Each row is a point on a landscape with many valleys, with its height.
A ball rolls from a point to the lowest of its 2 nearest points, and stops where none of them is lower. Distance is the straight distance between rows; heights are no part of it.
j183 (h 5.80): [147 113 138 135 156 123 127 156 172  76 133 142  92  86 143  82  67  92
  77  93 132 156 133 141]
j337 (h 3.11): [180 126 117 149 131 162 114 158 114 196 101  81 136 144 112 135 190 149
 167 104 134 139 180  60]
j414 (h 2.73): [ 97 134 133 167  95  90 135 126 117  87 125 187 104 127 111 139 112  81
 142 144 153 128  43 112]
j99 (h 4.66): [129 150 103 115 117 139 164 148 132  97  97 118 160  90 111 128 153  59
 104 148 160 157 136 127]
j669 (h 5.12): [133 125 106 119 120 129 162 166 144  78  88 125 142  63 123 101 137  65
  78 119 178 169 168 125]
j25 (h 2.20): [196 133 119 137 111 161  94 101 138 173 148 135 102 192 114 136 154 180
 193 151 143 134 131 105]
j240 (h 0.57): [131 137 138 104 114 124 140 156 135  74  78 178 135  85 159 145 132  74
  98 160 191 154 102 112]
j720 (h 3.31): [180 118 141 164 166 140 111 144 171 117 152 107 115 110 127 100  97 135
 117  95 136 154 156 113]
j339 (h 3.97): [190 179  75 157 151 154  90 165 131 127 100 120 156 107  91  77 179  97
 125 109 148 165 168  77]
j725 (h 3.10): [204 195  65 149 144 157  86 151 120 136  97 143 167 124  88  79 179  88
 151 136 139 169 132  97]
j577 (h 3.42): [169 143  95 158  99 143 104  87 111 153 159 117  98 194  80 133 149 162
 174 148 111 127 110 102]
j625 (h 0.63): [ 72 140 136  62 157  85 177 159 131 104 124 168 152 112 181 123 137  99
  65  88 127 105 102 201]
j405 (h 5.65): [119 107 126 129 122 165 155 137 132 129 133  42 138  99  80 153 128 125
 104 134 143 156 165 102]
j29 (h 3.22): [168 148 119 121 116 126  73  78 140 174 157 178 111 202 143 127 139 180
 193 155 119  97 122 140]
j766 (h 4.98): [149 119 160 178 102 168 120 129 153 134 169 103 102 159  63 156 105 144
 150 150 183 137 136  87]
j353 (h 4.87): [109 156 129 148  74 129 155  78 102 132 142 130 129 173  81 159 143 121
 169 180 130 114  70 132]
j788 (h 2.22): [115 137 106 146 131 119 168 116 110  98 142 110 120 133 116 116 132 110
 113 114  86 141  82 143]
j58 (h 5.89): [155 138 120 127 150 128 129 159 178  85 118 149 125  79 150  78 112  84
  87 107 146 151 144 147]
j775 (h 2.43): [127  88 134 131 154 135 141 122 125 120 154  82  95 111 130 113  90 155
  98  87  85 150 138 136]
j290 (h 5.57): [ 81 109 165 153  66 122 140  93 108 129 154 134 105 163 107 184  91 155
 152 161 140 100  92 127]
j501 (h 5.42): [ 79  94 160 153 102 112 113 119 103 119 166 148 105 146 129 112  60 158
 150 107 103  75 100 156]
j453 (h 4.00): [ 68 113 131  98 124 109 198 133 101  75 120 156 118 101 157 150 181  72
  69 116 147 154  66 136]
j529 (h 3.69): [150 130  88 140 153 169 118 158 112 154 128  58 123 128  90 128 153 143
 114  97 118 156 170  62]
j925 (h 5.73): [129 110 137 157 141 134 143 144 144  81 154 123  91 102 115 103  69 101
  95  86 118 148 120 127]
j731 (h 4.14): [179 161  88 157 156 172  95 167 122 143 120  91 136 136  85 104 164 130
 128  94 141 162 161  56]
j317 (h 3.30): [ 67 136 155 114 112 104 165 114 111  97 121 172 134 125 148 166 146 103
 116 145 134 105  53 140]
j733 (h 2.85): [ 75 124 140 143 124 113 187 108 102  98 153 127 124 123 131 123 159 101
  90 116  90 123  59 159]
j246 (h 3.73): [177 114 137 139 138 164 102 129 143 176 119  85 142 133 128 132 167 159
 161 132 142 144 177  96]
j299 (h 4.93): [108  75 120 157  94 109  91 102  85 138 180 138  94 167 131  88  90 179
 176  99  70  69 113 155]
j38 (h 1.02): [128 115 149 119 101 143  89 101 142 169 174 144 120 193 138 163 110 199
 167 168 116 100 148 154]
j42 (h 4.45): [109 152 145 145  67 119 129  83 113 134 126 167 121 163 102 183 123 116
 174 194 157 102  64 125]
j355 (h 4.55): [169 155 129 175 121 165 113 140 144 126 152 119 120 154  64 135 125 120
 135 150 175 144 125  86]
j304 (h 3.51): [189 143 122 148 136 148  85 126 142 167  91 114 173 107 116 102 191 128
 176 130 171 136 187  98]
j553 (h 1.16): [107 121 128  81 152 113 132 126 143 143 125 102 143 110 160 130 111 151
 101 113  99 130 154 170]
j280 (h 2.21): [189 146 101 129 131 149 108 150 114 201  89 115 123 135 134 121 190 124
 188 110 118 133 169  72]
j498 (h 4.02): [116 172 142 129  89 103 129  87 135 133 137 176 131 170 124 146 112 130
 164 181 141  95  92 155]
j386 (h 4.08): [151 150 110 132 129 140 129 145 146 118 106 102 159  91 112 103 147  97
 121 139 153 153 169 121]
j565 (h 0.96): [ 89 123 145  71 157  93 154 158 142  80 116 192 126 113 181 119 102  95
  67  85 140 112  96 178]
j582 (h 0.35): [ 88 117 132  69 161 105 134 154 122 152 129 108 163 116 160 150 102 170
  91 123 109  92 155 198]
j302 (h 2.88): [168 103 115 156 167 146 120 147 110 125 151  86  82 125 125 102 104 151
 113  71  80 150 137  93]
j858 (h 1.88): [ 78 122  94  75 159  93 160 140 144 136  95 136 173  87 161  98 155 109
  83 110 106 131 169 184]
j69 (h 1.61): [148 154 145 135 122 119 120 150 152  80 102 199 116 101 144 143 104  77
 122 161 180 141  80 111]
j824 (h 5.98): [153 100 152 155 138 174 128 151 160 134 150  43 125 107  86 129 116 150
  99 112 158 158 179  93]
j415 (h 1.44): [153 150  98 150 149 112 133 113 112 114 141 119 112 141 120  94 128 125
 132 111  84 149  95 127]
j56 (h 5.63): [145 153 181 126 119 143 101 137 176 120 130 161 130 120 145 153 103 124
 128 155 191 118 129 118]
j372 (h 2.89): [189 169 106 124 141 135  83 112 136 174  95 128 166 127 127 103 173 118
 179 158 145 139 157 114]
j932 (h 5.64): [104 103 151 154 117 121 138 137 136  86 154 133  84 117 109 132  60 110
 118 102 133 125  97 107]
j549 (h 3.47): [122 174 112 111 106 114 128  72 120 143 139 151 148 182 129 140 149 144
 165 181 109 101  91 168]
j385 (h 3.43): [146 142  69 115 152 113 136 141 100 169  67 118 157 101 143 100 190  99
 169 116  75 138 169 103]
j259 (h 2.25): [144 131 119  96 108 119  78 101 125 176 157 165 129 200 150 144 130 202
 170 157  97  75 135 159]
j828 (h 0.28): [153 147 105 135 148 119 119 108 103 150 122 116 106 147 155 112 142 150
 146 116  66 137 118 126]
j656 (h 2.02): [101 170 119  94 141  90 144 109 123 128 131 160 167 154 165 111 153 136
 129 135  82  95  94 194]
j827 (h 5.29): [140 113 192 162  96 158 109 127 179 138 166 130 100 157  99 158  91 154
 163 155 198 126 138 105]
j444 (h 3.65): [177 143 132 143 149 134 101 141 175 122 119 116 143  95 142  97 136 125
 121 123 154 151 169 121]
j568 (h 5.90): [125 126 144  97 136 123 136 166 177  87  97 152 117  71 169 112  93  83
  59 107 173 142 152 139]
j177 (h 5.16): [103 102 119 118 109 156 146 120 115 157 114  45 166  97  72 162 155 124
 134 157 141 146 195 106]
j723 (h 3.67): [ 80 121 137 131 135  99 153  98  99 120 152 143 135 146 151 114 135 143
 110 114  70  88  75 191]
j798 (h 2.78): [ 94 164 130 133 115  99 149  85 110 127 137 155 159 165 133 124 165 126
 145 155  95  99  61 176]
j624 (h 0.07): [201 157  98 139 126 159  98 126 129 184 118 124 113 176 117 122 172 150
 186 125 126 141 134  84]
j631 (h 5.77): [ 99 111 182 138  86 141 130 117 136 124 150 135 101 149 110 194  92 144
 152 169 167 115 112 101]
j729 (h 5.54): [ 79  78 159 163  96 118 138 124 107 106 163 133  93 122 112 118  62 132
 127 102 112 103  94 131]
j507 (h 2.51): [141  85 156 132 155 137  89 124 145 142 167 131  97 145 154 111  73 183
 148  97 109 107 154 135]
j279 (h 4.64): [106  97 135 108 119 136 177 162 132  69  90 113 102  80 128 146 113  74
  53 119 177 175 130 100]
j399 (h 3.84): [118 131 111 135 133 109 124  98  97 138 135 138 127 161 145 110 135 152
 143 125  57 109  90 166]
j780 (h 4.68): [117  79 117 121 134 146 125 109 105 183  91  76 180  93  90 158 169 140
 160 148 133 131 220 102]
j448 (h 3.23): [160 113 106 144 157 151 120 145 110 164 130  69  92 126 128 125 138 155
 129  92  79 149 143  82]
j397 (h 3.98): [164 128 120 149 114 104  84  93 119 154 164 163  92 181 139 103 113 168
 184 127  93 104 110 138]
j999 (h 5.83): [127 141 171  93 133 124 116 163 179  99  86 162 143  77 168 143 100  94
  85 133 198 119 142 128]
j713 (h 2.34): [142 160  68 157 138 132 134 121  84 114 139 108 118 159  86 111 152 122
 122 111  77 153  89 104]
j376 (h 4.69): [116 100 114 182 110  95 100 103  93 117 165 143 100 162 119  68  89 148
 170  95  72  93  88 147]
j838 (h 1.65): [ 99 158 130  65 140  97 150 159 150  86  88 197 165 104 190 128 129  76
  93 137 171 124 112 165]
j970 (h 3.20): [155 168  72 137 138 143 125 131  97 132 121  82 134 146  84 117 157 124
 132 131 101 158 125  95]
j760 (h 5.36): [114 102 121 117 104 132 153 149 152 102  72 112 161  45 120 114 146  73
  78 127 185 151 202 119]
j225 (h 6.28): [110 134 158 113  92 155 147 125 134 121 118  86 151 105 105 169 133 107
 128 174 168 135 141 108]
j142 (h 4.40): [155 134  98 184 121  94  94  93 100 132 152 153  91 172 117  81 120 148
 177 106  78 106  81 134]
j855 (h 2.33): [ 82 110  85  85 162  96 158 127 118 158  83 113 175  81 152 113 171 135
 123 121  69 140 173 158]
j623 (h 1.25): [112 151 124  68 159 100 142 164 167  92 102 185 148 101 179  99 104  87
  69 107 147 124 131 184]
j145 (h 5.55): [124  99  99 120 136 122 144 135 147 126  73 108 165  62 110  99 162  94
 100 123 151 149 217 123]
j853 (h 2.11): [112 128 173 110 105 136 117 114 140 149 153 125 130 164 131 177  95 172
 146 171 142  97 146 146]
j227 (h 3.44): [137 128 143 123 123 153 124 111 146 154 128  74 144 127 121 141 134 146
 137 156 141 142 167 119]
j226 (h 6.12): [ 86 114 144 112  98 146 185 132 107 108 122  79 129 103 102 175 133 108
 104 150 135 153 117 117]
j741 (h 1.64): [202 187  75 132 148 142  84 130 123 164  98 143 142 146 117  89 183  99
 171 142 125 148 125  95]
j678 (h 4.13): [178 142  82 173 133 151 101 125  97 147 159 119  83 198  88 123 135 158
 157 103  97 133 117  74]
j117 (h 2.86): [120 134 143 120 120 137 128 100 123 145 144 102 129 137 123 149 125 161
 141 163 115 126 139 140]
j714 (h 1.34): [114 136 143  76 145 109 120 154 138  78  75 198 141  94 184 153 118  92
  86 138 190 141  88 122]
j570 (h 2.95): [154 100 154 155 153 151 108 130 153 141 164  95 102 138 120 123  98 171
 136 108 128 141 155 114]
j540 (h 3.02): [ 66 118 145 152  94  88 159 119 100  95 128 177 112 137 122 148 142  94
 125 131 132 104  24 126]
j530 (h 4.01): [163 174  86 165 134 163 113 137 121 117 152 106 118 159  60 121 132 129
 128 128 131 159 122  79]
j251 (h 5.88): [ 86 100 153 132 108 134 173 120 111 108 139  92 110 115 111 159 104 128
 106 129 114 139 105 134]
j983 (h 3.29): [ 45  98 160 129 133 107 185 108  92 115 157 146 138 139 151 121 158 116
  74 115  84  83  58 186]
j757 (h 5.69): [ 68  69 171 150 101 128 157 118 102 114 165  94  92 126 110 159  73 154
 111 116 102 106 103 141]
j88 (h 1.27): [127 114 149  79 166 116 104 155 138 160 146 125 151 142 162 139  76 190
 110 112 115  84 164 191]
j686 (h 4.18): [ 83 114 126 101 131 113 195 136 128  79 121 137 120  92 150 119 145  79
  66 103 134 156  96 151]
j727 (h 2.12): [160 112 133 103 167 132  96 147 130 174 124 126 110 125 193 122 119 182
 138  91  82 115 165 132]
j910 (h 1.86): [107  98 120 112 164 121 138 118 109 134 138  98 118 115 163 115 113 162
 101  91  55 127 126 165]
j359 (h 3.99): [170 116 110 155 133 133  89 124 130 155  81 114 196  83  81 114 196  93
 162 122 164 127 217  97]
j190 (h 5.21): [104  82 153 136 107 123  91 108 115 144 186 137  99 172 131 130  69 191
 163 121  96  78 136 155]
j654 (h 1.22): [ 83 159 111  71 165  85 165 141 133 121 126 161 167 127 175 112 147 116
  96 117 103 106 112 204]
j655 (h 5.75): [124 145 173 107 134 121 101 162 162 100 107 179 135 111 165 165  84 111
 108 150 188 108 116 121]
j238 (h 3.41): [118 133 131 110 128 116 122  96 117 147 144 124 130 162 157 138 124 175
 138 142  88 109 126 163]
j806 (h 2.31): [139 158 132 165 105 108 123 148 131  89 133 193 103 118 104 123  93  80
 138 144 158 137  69 106]
j942 (h 5.28): [ 79 128 150 148  79 123 173  98  95 120 147 115 121 155  96 177 128 137
 134 163 107 114  71 134]
j700 (h 1.93): [132 120 155 103 147 125  86 134 141 148 167 134 127 158 161 136  80 194
 142 127 115  89 163 169]
j777 (h 5.48): [141 128 192 154 116 134  89 136 185 134 152 170 104 150 137 154  75 148
 152 147 198 101 140 116]
j62 (h 2.87): [123 127  74 110 163 111 145 129 107 142  91 100 146  97 143 100 167 114
 132 112  79 156 158 126]
j169 (h 4.42): [ 98 100 115  94 122 119 190 157 120  61  89 151 109  78 151 132 145  64
  59 110 178 185 106 116]
j945 (h 5.99): [123 113 190 120  95 158 125 129 142 126 123 109 124 116 118 191 102 123
 133 174 199 124 141  87]
j734 (h 2.59): [163 123 127 125 155 127  81 132 126 167 148 147 101 168 187 113 117 184
 156 102  77 106 142 128]
j677 (h 3.68): [ 84 138 131 100 113 116 183 122 103  87 101 152 137 110 142 153 169  77
 112 153 152 138  72 130]
j351 (h 1.66): [128 127 126  86 174 118 110 143 144 164 111 111 149 109 187 116 116 171
 114 102 104 118 177 153]
j476 (h 4.37): [130  80 110 138 126 143 117 104 119 165  88 102 198  80  68 142 174  95
 147 138 145 127 232 102]

Where does a ball stop that starts at each point below?
j631 => j625
j279 => j240
j58 => j38
j251 => j38
j145 => j582
j760 => j582
j405 => j741
j731 => j582

Call two points neighbours if one is among the 2 nearest of the other. Go from one point of each pair to the other, from neighbour to neighbour, staying as low as possible. Name the highest point that can't be avoided.
j38 / j624 => j246
j625 / j741 => j669
j415 / j240 => j399
j582 / j741 => j731
j624 / j625 => j385
j240 / j625 => j838
